A landscape with many peaks, sampled at points; each row gives a point and its height.
From any point a climber takes the steepest step (rise divided by distance) to one of its 2 nearest points. It stops when none of these is higher. Distance is the straight distance between rows; heights are no part of it.
z_110 h=349: [138 145 155 107 116 119 136 136 161 127 134 135  97 103 114 142 179 104
 197 124 164]
z_305 h=39: [ 85 158 106 116 108 134  85 133 135  96 159 152  96 135 140 194 158 137
 155 136 107]
z_909 h=611: [158 154 127 130 197 186 140 155  92 146 118 102  84 106 114 144 111 114
 132 100  92]
z_790 h=153: [116  89 119 118  80  78 143  91 150 140 122 124 180 149 124  82  96 141
  84 129 150]
z_15 h=127: [118 137 127 167 151 127 157 136 111 122 162 118 102 122 162 153 136 129
 110 147  51]
z_116 h=260: [140 121  64 149 159 191 112 148  57  99 122 113 105 136 114 165 119 146
 127 121 127]
z_203 h=701: [167 135 151 143 197 176 135 140  71 157 104  99 100 112 125  94 115 105
 106  93 109]
z_770 h=486: [ 72 141 169 137  73 106 156  80 179 125 190 130 123 156 169 152 162 128
 110 211 110]
z_799 h=237: [170  88 129 105  70 126 147 134 153 100  95  97 152 127 138 149 154  66
 155 125 130]
z_978 h=266: [106 121 163 108 133  99  81 136  94 162 113 152 134 145 149  49  79 167
  97 114 197]
z_267 h=577: [130 148 160 176 189 125 167 115 101 145 172 125 115  98 146  89 141 132
 107 124 115]
z_11 h=437: [131 125 126  94 128 136  88 124 102 145  85 122 149 125 121 107  84 134
 117  78 140]
z_490 h=307: [157 137 152 128 123 124 173 157 199 123 109 148 103  85  96 130 168  84
 192 117 172]
z_365 h=273: [129 112 167 124  79 136 135  78 149 126 148 114 177 161 145 117 165  85
 127 162 127]
z_946 h=296: [113 110 139 138  94  88 173 142 201 118 126 140 138 117 116 142 150 104
 166 142 126]
z_156 h=369: [124 106 145 133 161 144 113 161  77 160  85 118 167 131 106  87  71 142
 110 104 146]
z_997 h=302: [126 136  96 132 157 165  64 122  44 105 123 114 104 156 122 161 122 140
 104 147 111]
z_669 h=297: [131 109 142 111  69 112 113  63 138 125 148 125 166 164 127  91 147 122
 118 166 179]
z_861 h=524: [155 122  92  84 163 160 110 150 106 153  83 123 104 113 156 108  82 142
 119  76 136]
z_599 h=268: [167 136 149 112 157 139 166 177 187 151 107 143 104  80  59 134 146 102
 193  94 161]
z_886 h=123: [127 147 112  99 124 134  81 157 129 112 120 152 103 133  74 156 125 138
 177 115 174]
z_316 h=139: [107 116 121 155 126 127 129 136 102  98 140 104 148 160 158 175 129 126
  90 142  41]
z_574 h=594: [ 69 122 147 143  67  76 162 114 200 124 146 124 156 154 137 144 130 137
 114 171  78]
z_489 h=535: [146 127 178 152 167 131 125  84  72 168 138 102 164 143 129  72 127 108
  95 146 115]
z_259 h=345: [178 140 118 118 210 161 164 182 117 168 107 121  82  74 119 104  97 154
 122  61 154]
z_701 h=118: [ 83 107 119  96  79 119  87  99 128 130 117 138 179 177 105 125  89 159
  90 138 143]
z_78 h=531: [ 70 130 151 129  71 107 143  90 171 134 182 155 159 161 148 147 128 144
  89 179  89]
z_563 h=419: [138 116 128 183 118 141 176 133 127  91 153 105 139 131 128 149 190 112
 155 193 122]
z_333 h=513: [151 147 115 157 161 133 157 132 107 131 162 129  94 104 124 111 128 149
 123 108 147]
z_691 h=618: [178 150  87  91 142 174 120 143 121 130 111 131  62  95 167 134 113 123
 132  71 128]
z_38 h=89: [ 56 103 124  97  53  86 110  98 167 125 116 131 188 178 114 133 103 140
  86 159  92]
z_596 h=133: [119  76 138 111  60 105 137  53 145 141 123 106 180 164 152 103 117 139
  66 144 115]
z_523 h=88: [ 87 120 142  97  97  98  85 100 142 140 124 131 167 151  98 123 111 118
 145 127 138]
z_59 h=106: [107 110  77  89  70 127  61 122 162  90  90 111 151 146 137 180 142 115
 150 109 120]
z_941 h=448: [ 95 153 171 131 109 100 141  88 155 122 194 151 112 137 151 130 163 130
 136 168 117]
z_299 h=549: [159 144 131 171 223 140 139 142  49 137 125 134  90 102 143  68  95 166
  60 135 130]
z_988 h=326: [149 140 131 135 169 174 155 179 143 158 113 131 118  98  62 156 112 133
 185  84 158]
z_164 h=510: [ 60 112 116 151  60  91 144 142 213 117 104 137 172 147 104 155 137 133
 122 193  94]
z_644 h=492: [145 126 167 149 144 151 133 106  89 143 149  92 155 145 130 125 144 104
 124 147 113]
z_764 h=220: [161 103 124 124 125 116 166 116 137 147 112 116 161 107 122  99 111 111
 120 110 144]
z_196 h=313: [117 137 142 121 174 128  80 157  71 165 104 148 124 145 140  76  74 163
 105 108 167]
z_972 h=221: [ 82 120 103 137  87  59 152 136 187 121 131 164 138 128  75 104 111 145
 137 127 158]
z_14 h=360: [158 126 154 166 126 121 202 161 191 116 141 128 114  82 145 138 187 110
 178 136 116]
z_962 h=398: [119 157 149 117 119  97 128 114 156 129 160 144  93 122 132 118 158 134
 161 129 152]
z_169 h=440: [111 132 131 163 153 128 113 110  62 130 163 133 121 145 151 114 101 156
  79 154 110]
z_4 h=196: [151 118 108 113 112 117 156 137 149 139 122 127 123 107 113 119 124 123
 149  94 166]
z_206 h=115: [108 144 135 143 161 119 148 139 120 130 143 130 126 108 147 150 124 151
 133 105  63]
z_939 h=630: [171 154 152 171 193 151 170 124  93 156 139  93 114 107 132  97 133  93
  95 115 104]
z_984 h=489: [126 135 120 178 192 137 138 143  57 136 137 127 122 118 134 102 102 162
  78 128  98]
z_178 h=182: [130 124  91 113  82  69 136 113 165 104 120 168 108 129  81 116 112 160
 139 117 181]
z_757 h=329: [139 121 150 134 121  81 202 170 226 113 100 133 123  80 121 129 169  90
 183 157 100]
z_474 h=386: [111 126 117 121 124 128  86  85  76 121 158 137 130 158 142 107 116 164
  94 154 157]
z_777 h=417: [101 138 185 134 126 117 135  90 121 146 184 148 140 145 142 121 142 141
  97 160 122]
z_754 h=188: [129 125  93 112  81 134 138 171 169  95 113 129 122 120 150 201 170 123
 175 137  91]
z_448 h=158: [132 116  81 106 100 124 119 163 160 115 127 147 122 114  78 161 129 132
 168 112 176]
z_943 h=262: [ 97 121 117 158 111  72 185 156 203 112 140 155 115 105  72 139 139 137
 171 151 147]
z_223 h=82: [120 111 117 124 108 110 149 172 191 129  92 134 134 108 128 169 113 111
 147 112  62]
z_547 h=446: [162 145 120 139 179 162 139 144 114 135 138 136  85  98 120 112 133 152
 151 107 193]
z_350 h=90: [ 95 149 142 114 127 118  68 119 107 120 138 141 134 140 101 136 123 137
 153 117 150]
z_148 h=338: [105 130 131 110  93 123  92  76  96 126 167 134 138 162 103  98 138 158
 119 160 200]
z_181 h=109: [ 92  99  84 120  75 101 120 135 148 111 106 122 167 134 106 159  98 140
 113 112 117]
z_506 h=56: [132 142 100 110 126 172  79 134 113 103 124 130 118 137 138 203 145 113
 146 116 104]
z_39 h=138: [121 106  78  86  71  87 100 121 174  89  99 143 144 132 107 152 112 123
 128 122 139]
z_426 h=346: [134 175 121 128 183 178  46 106  39 127 124 129  97 164 133 123 134 123
 116 156 117]
z_189 h=255: [171 103 158 123  80 126 154  95 165 122 124  99 155 121 148 101 169  69
 151 136 145]
z_108 h=86: [120 104  81 124 114 106 135 161 148 107 104 123 145 109 119 171 115 129
 133  97 101]
z_284 h=385: [171 134 123 138 194 165 173 181 135 160 134 138  92  80  97 127 128 149
 151  78 167]
z_351 h=578: [171 118 162 157 179 134 140  89  50 140 143 105 137 132 145  64 130 117
  76 148 158]
z_865 h=439: [142 152 154 115 173 157  50 101  43 155 122 134 130 158 161  70 108 123
  84 150 168]
z_729 h=389: [150 167 158 121 193 183  55 111  38 151 104 122  93 155 141  85 118 104
 105 130 124]
z_385 h=387: [156 128 133 162 128 126 191 138 143 112 160 117 120  94 156 148 175 121
 139 137 123]
z_767 h=80: [ 61 102  94 101  56  95 101 127 187 107  97 125 192 165 113 165 109 118
 121 138  79]
z_32 h=451: [130 141 172 170 125 132 146 111 115 115 171 109 130 146 123 140 181  99
 160 171 129]
z_66 h=222: [112 131 150 106 131  85 110  95 132 160 122 155 126 112 129  67  85 148
 118 104 184]
z_830 h=487: [158 162 133 151 211 155 115 134  65 140 121 129  71 115 160  61 107 152
  87 103 160]
z_680 h=169: [138 118 116 148 116 145 166 174 152  86 122 120 129 111 176 191 173 116
 160 159  75]
z_207 h=732: [180 133  65 108 171 211 116 163 109 116 103 117  85 120 160 165 119 131
 121  82 101]
z_508 h=184: [123 108 117 122 113  78 146  95 138 149 122 156 148 136 132  51  90 175
  92 116 181]
z_277 h=78: [119 135  91  84  99 163  58 119 108  93  95 117 126 157 130 163 122 130
 141  98 135]
z_212 h=629: [170 144  97 108 208 207 114 174  79 149  95 111  78 125 138 149  90 132
 120  77 100]
z_928 h=215: [163 112 115  99 102 136 135 171 175  99  88 114 131 123 125 168 163  84
 177 138 120]
z_708 h=26: [ 90 149  94 123  96 106 107 122 140  94 173 172  86 112 139 168 133 157
 144 132 136]
z_647 h=241: [176 102 166 133  99 111 174  77 161 138 118 100 168 116 150  83 142  97
 115 111 128]
z_589 h=493: [128 129 180 142 171 147  75  97  45 168 137 119 169 155 134  87 105 113
  91 147 130]
z_18 h=99: [115 142 136 117 143 117 129 170 167 145 123 133 117 100 145 180 126 118
 157  95  51]
z_954 h=152: [105 122 121 154 106 131 127 132 141 103 128 118 145 147 146 183 161 118
 141 167  64]

For each start below, name the point where the climber stops.
z_178 -> z_351
z_385 -> z_351
z_490 -> z_574
z_708 -> z_574
z_365 -> z_299
z_790 -> z_207
z_997 -> z_351
z_259 -> z_203

Call two points neighbours if one is among the 2 nearest of the other. Go from one point of each pair to the other, from neighbour to neighbour, staying as high as possible. Name the lowest point that can't be avoided.
z_207 / z_351 -> z_116
z_299 / z_207 -> z_830
z_351 / z_701 -> z_523
z_203 / z_207 -> z_909
z_207 / z_574 -> z_599
